Each row is a point on a landscape with many valleys, with its height.
A ball rolls from a point to whichever of its 2 nearest points has the largest drop for the distance, and stops where none of them is lower. Distance is the straight distance between rows; heights are no part of it.
J667 (h 371): [ -3 -15 -14 -39  -7  -5  -8  -5  28   0 -26  -9  23   9  -8  28   6   1
 -15  -3 -15 -11  -1   0   1   3   1 -20  17  -7]
J359 (h 372): [ -2 -10 -21  34   3  10 -22   2  -2  -9  17  -6   3 -21  18  -8  13  22
   1  -1  30 -11  16  14   6   8   4  16   5  -1]
J513 (h 658): [ -6 -16   1 -25  -3   1 -22  -9  47  12 -10 -10  -1  11  -7  -5   6  -9
  -1 -22  -6 -31   9  12 -11  -3  13   4 -28  23]
J816 (h 393): [-10 -11 -26   5  -5   6   1  -4  19  -4  10  17   1   0  -5   1  30  37
  10  -9  11   9  20 -12   2  17 -20  20   2   2]
J827 (h 633): [ 19   2   0  25   4  -1   3   4  10  28   7  15 -12   9  -2 -26  10  -5
  20  12   9  14  -4   7  -4   5 -32  15 -40  13]
J46 (h 153): [-11 -21 -18  -2   0  25  -7  28 -16   5 -20 -21 -11 -14   1  13  20   4
 -26   6 -14  38  22  -9  12  15   6  15   4 -16]
J104 (h 420): [  6  25   7 -13   3  -7  23  -3 -20  -8  11   0   6   2 -14  15 -22 -23
   4 -44  30 -31 -37 -22  14 -12  14 -17   6 -12]
J903 (h 198): [-11   0 -15 -11  -7  -8 -28  -4  29 -23  15  -1  11   3  20   1  -1  22
  -5  -8   6 -46  29  13 -11 -17  33 -10   6   2]
J39 (h 598): [ -4 -15   2 -23 -17   8 -20  -7  34   2 -27  17  -6  20  -7 -13   7  -3
   4   5 -41  11   5  19  -4  11  -7  17  -7  22]
J811 (h 387): [ 15  21  24   3  11 -14  20  -5 -32  11   6   1  12  13  -9  -7 -26 -37
   3   6   6  -8 -36 -28  -1 -30 -19 -12 -16  -8]
J639 (h 447): [  5 -22   1  31   7 -22 -21  -1  -9 -19   9 -12  25 -23  20  -4  -6  11
  11  39  22 -32  -5  22  12   0 -10   1  11   4]
J86 (h 260): [-10 -12  -6 -14  -2 -10 -17  -2  45 -22  14   1  13  12  11   2  10  20
 -11   6 -12 -28  47  13 -18 -11  13   0  -9   9]
J710 (h 448): [  3  16  -9  15  -4   9  -3 -10   1   5  -8  -5   1  -4   7   2  -9   8
   1 -10   3   3 -12  -3   0  -1   1  -8  14   1]
J758 (h 481): [  1  -4  10  35   3 -23 -12   3 -25 -20   4   1  24  -6  24 -12  -9  11
   6  53   3 -12 -11  18   5 -13 -17  -5  16  10]
J215 (h 540): [  0  -6   2   0 -14  15   8 -13  -3   9  -4   9  -9 -11 -23  -7   1   5
  26 -15  -1   9 -16  -6   2  17 -21  19   1  11]
J317 (h 363): [  2 -11 -15 -13  -3   6  -6  10  16  -2   3  26  -8  14  -7  -5  31  20
  12   1  -8  23  15   2  -4  18 -22  22  -7   9]
J135 (h 526): [  8   8  12  12   4 -18  11  11  -3  12  -5  -8 -13   2   2   5 -25  -9
  11  17  -9  28 -21  14 -12  15 -23 -10   3 -25]
J552 (h 339): [ 12   2 -15  32  10  -5  -5   4  -7   8  17 -15  16 -12   3   0  -8  -4
   4  13  33 -17 -15   5   2   0 -17 -12  -7 -15]
J866 (h 388): [ -4 -21  -3 -16  15  -4  -7  26   3 -11  17  -2  -2   2   7   4  34   4
 -17  11  -5  18  44   8 -13  11  -2  16  -9  -8]
J659 (h 601): [  3   1  -7   7  -5  33 -19   4 -20   2   0  12 -10   2  -3 -27  11   0
   3   0  -4  17  -5  -5  10  -1   3  22   4  17]
J789 (h 281): [ -7   0  -2 -18  -4  10  20 -18 -17  -5  16  28  -5   2 -21   6  17  23
   9 -24   2  12  10 -31  -5   1 -11  15   9   5]
J126 (h 544): [ -9  12  19 -11  -4  22  10  -5 -54 -12   6   7 -18  -5 -15  -7 -24 -15
  10 -19   4  22 -28 -17  14  -4  23   2  25  -2]
J301 (h 337): [  4  30   6  21   3 -22 -15  -1   4 -11   2  -9   8   0  31  -3 -14   0
 -11   4  12 -46  -9  14   0 -24  34 -32  11   1]
J24 (h 270): [ -2  14  -5  33  -3  -6  -5 -15 -19   1  12  -3  18 -13   0   0 -22  -7
  19  -6  43 -46 -49  13  15  -6   6 -20   4  -3]
J697 (h 310): [  1  16   2  16   4  -2  -2  -3 -39  -2  23   9  13  -4  -8  -2  -4 -10
  16  -9  36 -33 -32  -2   8 -14   3  -8  -4   2]
J434 (h 399): [ -9   1 -31  24   1   9 -28  -2   0  -4  33  15   4  -5   9 -12  20  22
   8 -15  40 -33   7   8   4  -4  14   6  -7   1]
J974 (h 348): [ 16  20  16  -2   8 -12   7  -2 -33   6  23  19   9  10  -6  -7  -1 -23
   6  -4  17 -27 -21 -19  -2 -30  -5  -7 -17   2]
J26 (h 444): [-24 -37 -32  -8  -8  19 -22  -6  32 -20  -3 -10  17  -9  -2   1  21  32
  -8  -4   7 -14  31  -8  12   5  -1  24  10   9]
J164 (h 362): [  4  16  11 -25  -6 -15  -1 -14 -28 -23   9  35  21  20   0   2  -2   1
  12   3  -7 -12 -15  -8  -6 -24   4  -9  23  14]
J494 (h 465): [ -6  31   6   0 -11   5  10 -22  -8   2 -34   5 -16  11  13  -2 -30  -4
 -12  -3 -23  26 -34  -1   8  -4  19 -17  44 -11]
J863 (h 596): [  0  11  19 -23   4 -12 -24   9 -20 -19  -4   0   6  11  13  -3  -1 -23
 -10   7  -9 -14 -16  25  -2  -7  24 -12  28  -1]
J343 (h 505): [-17   8  19  18  -8   4   5 -21 -27 -17 -14  -5 -25 -14   7  -9 -48   8
  14   6  -1  44 -28   9  11  18  25  -2  44 -12]
J873 (h 386): [  5  -1  22   0  15 -20  19   2  36  10  -4 -24   7   7  12   5  -6 -18
 -23  17  -9  -5  27  15 -22 -13  10 -21 -30  14]
J398 (h 630): [  9   7 -16  10  18  -7   9   7  -1   6  33  14  15  13   2 -11  22  10
 -15  21  14  -3  28 -21  -7 -24 -16  -7 -19  -1]
J574 (h 636): [  0 -17  -7   7   5  14  -2  11 -36 -10  14   2  16  -8 -21 -11   3  -9
  16  20  21  16 -25  -1  18  11 -35  16  11  -5]
J478 (h 488): [-10  15  11  13  -6 -12   7 -14 -10  -6 -23  -8 -15  -4  13   4 -37  -2
   7   0  -5  26 -37  17   2  19   8 -10  45 -25]
J441 (h 208): [ -1   1 -35  -6  -5  -4   8   4  34  15   2 -16   2 -14   3  30  -2  13
  -5 -18  22 -26  12  -8  -1   5  14 -35  -4 -30]
J400 (h 610): [  1  18  15 -17   0  11 -26   8  -5  -2 -10   0 -11  16   7 -14   1 -29
 -14 -10 -20  -7 -10  14  -1 -13  32  -5   6  10]
J289 (h 533): [ -6   3  24   2  -5  22   8  12 -37   3   2 -13 -36 -14 -17 -12 -31 -15
   7  -2 -10  30 -21  -8   8  15  22   5  18 -16]
J764 (h 282): [  4  28   2   4   8   5 -17  13 -22   0  17   8 -12   7  13  -5  10  -9
  -3 -25  15 -16  -5   5  -7 -16  28  -7  -2   4]
J108 (h 255): [  8 -10 -32   1  -2 -14   3   0  21   6   8 -12  21 -14   0  30 -15   8
   8   1  32 -24 -10  10   3  15 -10 -27   5 -34]
J665 (h 603): [  1   3  -8   8  17 -10  23  10   9   7  21   4   1   8  -1   6  25  19
 -16  11  -1  20  40 -16 -18  -5 -18  -2 -15  -7]
J563 (h 419): [-23 -23 -38  13   0   9  -9  -3  34 -15  16   7   8  -2   4 -10  37  48
 -10   3  17  -1  44 -19  14   8 -11  24   5   1]
J949 (h 578): [  6 -27  -9   2   0 -13 -17   1  24  -7 -23 -22  18 -13  21  12  -4   4
  -8  25 -11   2   7  24   8  18 -16   7  14  -8]
J153 (h 552): [ 10  -4  26 -19   9 -16  21 -13   7   8  13   1  20   7 -17  -8   2 -19
   2   5   2 -23   8 -17 -13 -21 -12   0 -29  20]
J965 (h 422): [-10  35  39   7  -5 -25   7 -18 -22 -21  -9  11  -8   4  11 -14 -26  -8
  10 -11   0 -27 -38   6   6 -18  34 -15  31  18]
J89 (h 485): [ 11  16  22 -11  -5  -3  16   5   3  30 -16   3 -40   6 -10   3 -17 -23
  12 -17 -19  21 -23   2  -4  17   1  -6 -14 -10]
J272 (h 674): [ -2 -12 -21   8   6  -8   6  -1 -13  -7  43   1  34 -16 -15  -5   4   8
   5  21  46 -46   4 -14  11 -16  -7 -15  -6 -12]
J899 (h 82): [  0 -16  -9   9   0  20 -10  28 -24  -9 -12 -14  -8 -14  13  -3  -1  -1
 -28  30 -24  46  23   0  14  10   8  19  18 -13]
J620 (h 154): [  3 -21  -7  22 -12  19 -16  19 -11 -11 -15  -4 -13 -18  18 -21  -7   8
  -1  32 -17  41  12  13  24  26   4  35  17  -3]
J436 (h 515): [  8  15  -4  38  -5   0  -9  -9 -17 -10  -4  12  15   3  18 -23 -11  17
   4  37  -7  11 -10   4   7 -16 -13  -2  16  16]
J256 (h 423): [  3  22  13  11   5  -9  17  -1  -2   0  12  -9  -8  -9  -1   7 -13   2
  11 -20  11  -9  -5  -1 -13   4   4  -9   9  -7]
J491 (h 543): [  9  -7  -2  -6   4 -15 -19   1  22  -7  -6 -10  22   4  19   3  -2  -5
 -12  20  -4 -20   3  24  -4  -5   2 -12   9  -1]
J45 (h 498): [  0   0  -9 -27  -2   5  14  -7  23  32 -26  -1  -6  15 -10  25  15  -6
 -14 -26 -13  -4   2 -24   1 -15   1 -18 -35   0]
J988 (h 715): [-17 -15  -1   3   0   2   8 -20 -16 -18 -11 -27  18 -23  -9  19 -30  -2
   6  -6  22   7 -32   1  15  18  -5  -5  42 -15]
J36 (h 475): [ -1   1  -2  12  -8   6  -4  -3  -4   0 -24 -15  -8 -11  10   5 -18   5
  -2   6 -10  25 -14  13   4  19   0  -1  30 -13]
J84 (h 308): [ -4 -19  -5   3  -1   7  -4   8  25 -12   1  11  -1   4  -2 -25  27  19
   5  23 -16  19  33   6   1   9 -22  29  -8  21]
J973 (h 342): [  1   7  17 -19 -10   9 -14   3 -23 -10   2  19 -23   1  -3  -9  -4  -4
  15 -15 -11  15 -10  14  -6  15  23   9  23   5]
J534 (h 462): [ 12  31  10  -6   4 -23  30 -13   9  -2  -9  -8  21  12   1  10 -30 -12
 -18   1  -6 -24 -14 -30   0 -34   4 -33   8  -4]
J315 (h 476): [ 10  24 -18  18  -5   5  -5 -16   3  10  10   9  10   5   7  -6  -6   9
   4 -14  20 -30  -9 -14   1 -23   8 -16  -5   5]
J685 (h 406): [-12 -11 -16 -32 -21   9 -10 -15  21   5 -46   4   8  13 -13  22  10   6
  -7  -6 -34  12 -11  -3   8   8  -4  -6  16   2]
J671 (h 424): [-12   1 -17  -6   2  12 -16 -11   1   3  38  22  -5   5  -7 -10  28  10
   6 -38  31 -40  10 -15  -3  -9  14  13 -15   4]
J761 (h 322): [ -3 -10  -8 -21   1 -16   7  -1  33   7 -38 -29  14   0   4  38  -4  -2
 -26   7 -18  -6  -1   6   5   6   3 -31  11 -23]
J144 (h 519): [-16  -4  13  17  -8  18   7  -8 -30  -9  -1 -11 -17 -24 -14  -5 -31  -1
  21  -7   8  30 -28   3   8  27   8  12  29  -9]
J129 (h 516): [-13 -13   1  -7 -11   8  15  -9   7  12 -20 -16  -7 -18 -28  17   5  12
  16 -20  -5   6  -8 -12   1  25 -14   5   3   0]
J698 (h 367): [ -4  -3   3 -16   8  -7 -16  15   7 -24  10 -19  -3 -11  20  20   6   3
 -11 -20   8 -20  24  19  -8   5  34  -6  20 -10]
J791 (h 390): [  6  29  33 -15  -9 -20   1 -19  -7 -14  -8  24   5  18   6 -12 -13 -11
   7   1 -24 -23 -20   3  -4 -21  13  -7  16  20]
J992 (h 226): [-10   1  -6  16  -5  19 -20  16  17 -11  -9   4 -11   8  22 -19   9  10
 -28  18 -38  23  50  14  -6  -6  11  22 -13  16]
J762 (h 612): [  1 -28   5  -7  -1  -9  -2   1  27  12 -30 -24   3 -12  -5   6  -2  -8
   2  20 -16  11  -5  17   0  26 -23   5  -4  -1]
J90 (h 336): [  9   6   1 -11  -5 -13  -6 -17 -17 -14  16  43  25  20  -3 -12  11  12
  15  10   2 -27  -8 -13  -1 -29 -11   1  -1  23]
J936 (h 656): [  0   8   0   8  11 -12  12  -3 -18  -8  36   7  24  -2  -7  -8   8   9
  -2  14  20 -33  12 -25  -6 -29   0 -11  -5   3]
J437 (h 616): [ 16  -1  14  12   8  -7  29  -7  18  32  -7   1  -8  10  -6  -8  -5 -12
   6  14  -8  20  -1  -6 -13  -6 -29  -1 -42  16]
J229 (h 358): [  5  -2   6   0   4  10   2  23  -2  16  12  18 -35   8  -6 -19  18  -1
   0  11 -20  41  26   4  -9  14  -2  18 -25   1]
J91 (h 227): [ -3   8 -10  41  -4  -6 -12 -20 -21 -10   7   4  15 -13   9  -2 -16  16
  21   3  36 -14 -31  19  13   1   1  -7  19   5]
J660 (h 232): [ -6 -25  -9  19 -10  13 -16  13  14 -17  -7   2  -8 -14  13 -25  18  23
  10  20  -7  21  27  11  14  25 -10  47   3  15]
J590 (h 338): [ -7 -19 -27  38   5   6 -17  14  -7 -17  17   3  -7 -22  28 -10  24  29
  -1   0  28  17  29  10  16  26  -2  38  11 -11]
J79 (h 619): [ -2 -15 -16  17   2  29 -11   8 -23   2   5  -7   3 -16 -10 -16  10  -1
   4   5  18  14 -10  -2  18  11 -14  22   7   4]
J101 (h 553): [  0   6   1   6   1 -16  19  13   5  19 -25 -15 -16   3   1  28 -10   3
  -5   8 -23  37  -2   4 -11  15 -14 -19  -6 -29]
J424 (h 576): [  5   7 -13  12   6  -9  22  17   4  14  -4  -7  -4   4   2  23   7  16
 -14  13 -11  32  16  -9 -12   2 -19 -12 -10 -19]
J991 (h 417): [ 17 -13  12  -2   0   7   9  23 -11  17   8  15 -24  11 -19 -28  -4 -16
  12  35 -18  42  -2   4   3  12 -20  14 -24  -1]
J735 (h 530): [  1 -15   5 -34  -3  -7  18  -9  21  32 -38   4  -5  25 -18  26  15 -15
  -7  -4 -30  18  -4  -7   0  -5 -10 -17 -37   6]
J216 (h 586): [  5 -23  11 -18  13  -7  28  -8  11  12  10  -6  20   0 -32  -1  12  -8
   3  11   5  -3   7 -21  -6  -4 -34   4 -26  12]
J278 (h 535): [ -4   6   2 -11  -9  -1  27 -12   5  12 -30  -3  -1   6 -14  21  -4   7
  -5   0 -31  20  -2 -24  -1  -5 -15 -11   2  -2]
J382 (h 163): [ -6   5 -24   1  -2  -2  -5  -1  27  -3  16 -10   5 -14  12  12  -1  19
  -5 -16  22 -34  24  -4  -7  -8  29 -21   4 -13]
J142 (h 378): [ -1  33  29   5  -1  -8  12  -1 -55 -12  22  27 -20   2  -2  -4 -13 -14
  23 -32  19 -15 -34 -10   4 -15  19  -2   1   3]
J894 (h 443): [ -6  35  32   5  -8  -3  18 -22 -22 -14 -13   2 -20   1   5 -12 -35  -6
   6 -15 -12   7 -31  -8   8  -9  28 -10  35   6]
J820 (h 504): [  5  30  16 -10  -4 -16  36 -15  10   1 -26  -2   5  17   1  18 -26  -5
 -15   2 -33   8  -8 -22  -6 -18  -5 -25  14  -7]
J174 (h 489): [-15 -32 -11  -6  -6   5   6  -3  -2  -9 -20 -23   8 -26 -13  27   2  16
   4   1   0  18  -2  -4  12  27 -16   7  24 -12]
J578 (h 360): [ -8  15  33  -7  -5  -6 -12   2 -41 -16  11  17 -18  -3  -1 -11  -4 -12
  25 -19   8 -16 -30  20   0   1  30   2  18  15]
J823 (h 704): [-13 -22  -4   5  11   4   9  -1 -26 -19  16 -29  25 -23 -17  20 -16  -7
   7  -1  30  -5 -16  -6   7  10 -17   0  22 -23]
J50 (h 307): [  3  12  11 -34  -5   7  16   0 -28  -6  11  27 -16  12 -14   7   8   0
   5 -19 -18  21   7 -21 -11  -4   3   8  11   0]
J182 (h 394): [ -1  13  26   3  11 -16  -3  16  -8 -14  11 -24 -13 -15  12   4  -6 -12
   3 -15  11 -22   2  21 -10   7  23  -8  11  -6]
J601 (h 600): [ 18   0   6  22   3  -1 -11  11  -7  19   4  -1  -9  -1  -2 -22  -2 -17
  20  14   8   7 -21  22  -4  15 -19  10 -16   1]
J449 (h 344): [ -3   1   7   4   1 -12   3 -10  34 -10  17  14  12  11   6 -17  14  21
   0  13 -14 -18  42   2 -23 -15  -7   7 -20  25]
J366 (h 464): [  3  14  42 -13  13 -27  32  -1  19  -3  -7 -19   5   9   0   3 -17 -24
 -15  12 -24  -5  11   4 -18 -12   7 -18  -8   9]
J826 (h 470): [-18 -30 -30 -27  -3  18  -8  -7  22  -3   9 -12  24 -13 -22  11  20  14
  -9 -14  16 -28  18 -22   6  -1   5  -1   6   1]
J584 (h 634): [  9 -12  -4  -4  12   7  13   7 -22  14  14  -1  10   0 -30   1   2 -20
  11   2  20   7 -24 -15   4   4 -39   5 -17 -10]
J279 (h 264): [ -5  -1 -16  54   1   4  -9  -4 -32 -14  13   2   7 -21  14  -2 -12  18
  20   9  40  13 -20  19  14  15 -10  10  14  -7]
J444 (h 561): [  1  12  14 -14  -2  -4  40  -9  -6  15 -12  -6  -8   1 -20  22 -10  -8
   1 -22 -10   3 -10 -40  -2  -8 -14  -8 -11  -7]
J70 (h 258): [ -5  -2 -17 -10   1  -7   8   7  23   3 -19 -35   2 -15   4  43  -6   8
 -15 -19   7 -12  -1  -2   7  12  14 -30  14 -28]
J56 (h 326): [ -6   4   8 -36  -8  13  -2  10 -14 -12  -4  16 -22   6  -6   9   6   1
   1 -15 -29  28  11   1  -9  10  23   7  22   0]
J11 (h 309): [  5   9 -11 -15  -5   1  -2 -17 -11 -10  24  45   6  19  -4  -6  20  19
  13 -16   8  -9   6 -19  -4 -18  -7   9   3  12]
J692 (h 500): [ 10 -22 -14   7   2   1 -19  33  24  14 -23  -2 -12   9  25  -4  16 -10
 -15  27 -20  40  25  32   4  21  -8  18 -31  -3]
J225 (h 442): [ -4   9  -5 -27  -1   6  11 -10 -17 -14  19   7  13  -3 -19  18  -4  -6
   7 -44  34 -29 -19 -15   8  -4  22 -12  16  -6]
J496 (h 334): [ -7 -14  -2 -22  12  -8  -3  16  20 -11  12 -20   3  -7   7  22  17   7
 -21  -6   2 -13  44   6 -16   4  15  -3  -1 -13]
J439 (h 398): [  8  34  25  -1   3  -9  33  -8 -39  -8  14  11  -9   2  -7   4 -27 -24
  12 -39  20 -18 -36 -34   7 -22   0  -4  -6 -10]
J380 (h 457): [ 16   4  26 -12   4   3  11  10 -16  23   4   8 -27   8 -15 -18 -10 -28
   8  10 -19  23  -7  -1  -8   1  -3   5 -24   0]
J701 (h 454): [ -6  13 -27  -6  -9  22  -4 -13  10  16   4  24 -18  11   0   8  20  23
  -1 -47   6  -2  11 -23  -4  -6   7   7  -8   3]
J313 (h 215): [-11  -5 -29  -4   2  31  -6  16  -9  13  -4  -8 -12  -3  -5  13  29   8
 -21 -24   0  22  12 -19   7   4   9   5  -2 -11]
J850 (h 254): [  2 -17  17  14  12  -9   9   7  30   8 -16 -37   4  -9  18   0  -3 -15
 -28  32 -23  13  36  20 -10   0   0  -3 -26   9]
J486 (h 29): [  4  -3   1  26   3   3  -2  10  29   2 -18  -7   4   7  23 -13   2   0
 -24  39 -29  24  37  18  -5  -5 -10   4 -23  16]
J363 (h 421): [ 17  25  24  -4   0 -23  36 -23  -7   3  -9   0  11  12  -7   5 -37 -23
   3  -9   0 -20 -33 -40   1 -29 -18 -13  -6  -7]
J357 (h 585): [ 12   7  25  -4   1  -9  41 -15  -3  21   3  11 -14   6 -15   0 -11  -6
  14  -1 -12  19   0 -29 -14  -9 -31   4 -29   0]
J428 (h 306): [ -3  25   0  19   7  -5 -24   7 -21 -15   9  -4  -4  -6  30   2  -5   2
  -7 -14  25 -27  -9  20   2 -15  41 -20  15   1]
J713 (h 412): [ -5  10   8  -6  -2   8  -2 -15  27  -3   9  23  -2  27   5 -18  13   5
 -13  -8 -28 -14  41  -9 -18 -35   5  12 -35  32]
J776 (h 574): [  7   6  16 -25   7 -29 -10   2  17 -14  -5 -12  18   9  10   8  -8 -22
 -12   9  -3 -35  -9  22  -5  -5  18 -23  18  -6]
J477 (h 512): [  7  17  51 -17   9 -22  27  -3  -5  -7   5  -4   0   6 -10 -11 -11 -29
   0  -2 -14 -21   2 -11 -16 -22  10  -3 -16  20]
J54 (h 632): [  2   2   6 -13   2   6 -11   7  16   9 -11 -10  -6   7   2  -3   6 -13
 -15  -2 -21   3  10   9  -9  -2  10  -1  -8  10]
J341 (h 508): [  2 -20  10   9  -8  -5  -1  11   9   9 -32 -21 -19 -16   7   1 -17  -6
  -3  27 -31  35  -4  22   8  34  -7  10  10 -19]
J376 (h 629): [  1  -1   0 -28  -9   4 -25 -18  38   7 -20  15   5  33   1 -10  -1 -13
  -6  -9 -29 -19  -5  11  -6 -17   2   5 -16  24]
J770 (h 506): [  5   5 -14  18   2   0 -19  -5   9  -5   9   0  21   3  13 -12   2  12
  -5  15   7 -29  10   2  -2 -20   5  -9  -1  13]
J546 (h 608): [ -7 -26   4  -9  -1 -10   2   4  37  17 -44 -17  -3   5   4  19   8  -6
 -17  22 -36  24  16  25  -1  18  -5  -6 -25   3]
J413 (h 440): [  3 -19 -11 -12  12  -3  -9  27  22   6  -5  -5  -3  12  11  12  25  -4
 -19  15 -13  26  31  22 -12   9  -6   3 -28  -5]
J120 (h 613): [  3  -9  -9 -18   9   4  14   1  -3  10  13  -5  19   0 -23  11  10  -7
  -8  -7  16  -9   0 -26  -1  -9 -16  -8 -10  -5]
J797 (h 301): [-12 -14 -14  43   3  15  -9   6 -39 -20  19  -1  -7 -31  12 -12   2  19
  12   1  37  31   3  13  19  27   1  33  16  -5]
J605 (h 579): [ 16   5   8   5  -2  18 -15   5 -23   8   1  22  -7  13  -2 -37   3 -18
   3  26 -19  13 -11  -2   9 -18  -5  12 -11  21]
J147 (h 503): [ 14  17  11   3 -12  -6   4   2  -9  16  -6  19 -35   8  -2  -3 -24  -9
  22   1 -17  32 -29  16  -7  22  -2  -4  10 -18]
J533 (h 439): [  7  17 -18  -6  -3  15   3 -14  -2  14  23  25 -10   5  -6  10  11   6
   9 -53  27 -24  -5 -20   1  -4   8   2 -13  -5]
J28 (h 302): [ -6   5  -1   1 -12  17 -10  17  11   3  -7  16 -31   9  10 -10  14  16
  -9   0 -39  35  37  10 -13  10  15  18  -9   5]
J857 (h 665): [ -5 -16   0  -9   6   7   2   0  41  22 -11 -23  -2   2  -4   1  15  -6
 -15  -9  -7  -8  23   2 -10  -2   7  -1 -36  15]
J870 (h 557): [ 15 -16  -4  14   2   7 -24  31   3  16  -6  -4 -18  -2  10 -24  10 -16
   2  20   1  26   2  30   5  26  -7  23 -23   0]
J148 (h 294): [ 14  -1 -18   3   3  -9   5  -3   8  17  13   2  14  -1 -15  16  -6  -5
  19  -9  32 -16 -25   5  -3  13 -24 -13 -10 -18]
J905 (h 558): [  0 -15   7  -9  -6   4 -12  16  27  16 -36  -1 -19  15   9  -5   2 -21
 -20  27 -47  35  16  33   1  16  10   3 -20   0]
J587 (h 690): [-10 -12 -12   8  11   3   7   0 -34 -16  35 -16  34 -19 -17  13  -9  -8
   6   3  48 -33 -18  -7  14  -8  -2 -12  10 -19]
J946 (h 550): [ 17  12 -10  17   0  10 -13   1  -2   5  -4  15  14  19  10 -25   7  -3
  -8  30 -14   9  -2  -5   5 -23 -19   0  -9  20]
J247 (h 467): [-13 -37 -12 -11  -8  13 -12  -9  18 -15 -15 -22  15 -26  -5  10  12  19
   1  -5   3  -5  13   1   9  20  -4  17  21   8]
J804 (h 567): [  3 -14  -1  -3 -15   1 -13 -11  23  -1 -16   8   4  -1  -6 -13   3   9
  22   5 -12   1  -7  16   1  21 -21  18   8  20]
J652 (h 256): [ -2  21 -14   7   3  26 -13  13 -16   7  12   2 -23   0   9   0  15   0
 -14 -36   9  11   8  -7  -4  -3  25   1   2  -5]
J396 (h 472): [ -6  -1 -28 -18 -10  15  -1  -7  20  28 -20  12 -17  13 -12  24  27  17
  -1 -40  -6   1   4 -21   2  -1  -5   0 -27  -3]
J489 (h 461): [-12 -13 -11 -34  -2  11  -7  -8  -1 -15  20   3  20  -7 -21   6  14   4
   7 -30  24 -36   3 -13   2  -1  16   1  13   5]
J420 (h 401): [  7 -18   4  27  17 -13 -16   7   1  -1  16 -26  19 -20   9 -12   4  -8
   2  33  27 -32   5  18   3  -2 -13   2 -17   5]

For each start below, name the point where the ball stops.
J574 | J382
J272 | J486
J174 | J899
J225 | J789
J826 | J899
J289 | J496
J494 | J789
J437 | J91
J735 | J91
J584 | J486

For each start below, name every point that the ball comes to, in order.
J489 | J225 > J104 > J439 > J142 > J578 > J973 > J56 > J50 > J789
J823 | J587 > J272 > J936 > J398 > J665 > J424 > J101 > J135 > J147 > J89 > J380 > J991 > J229 > J28 > J992 > J486
J513 | J376 > J39 > J804 > J215 > J129 > J174 > J247 > J26 > J563 > J816 > J317 > J84 > J660 > J620 > J899
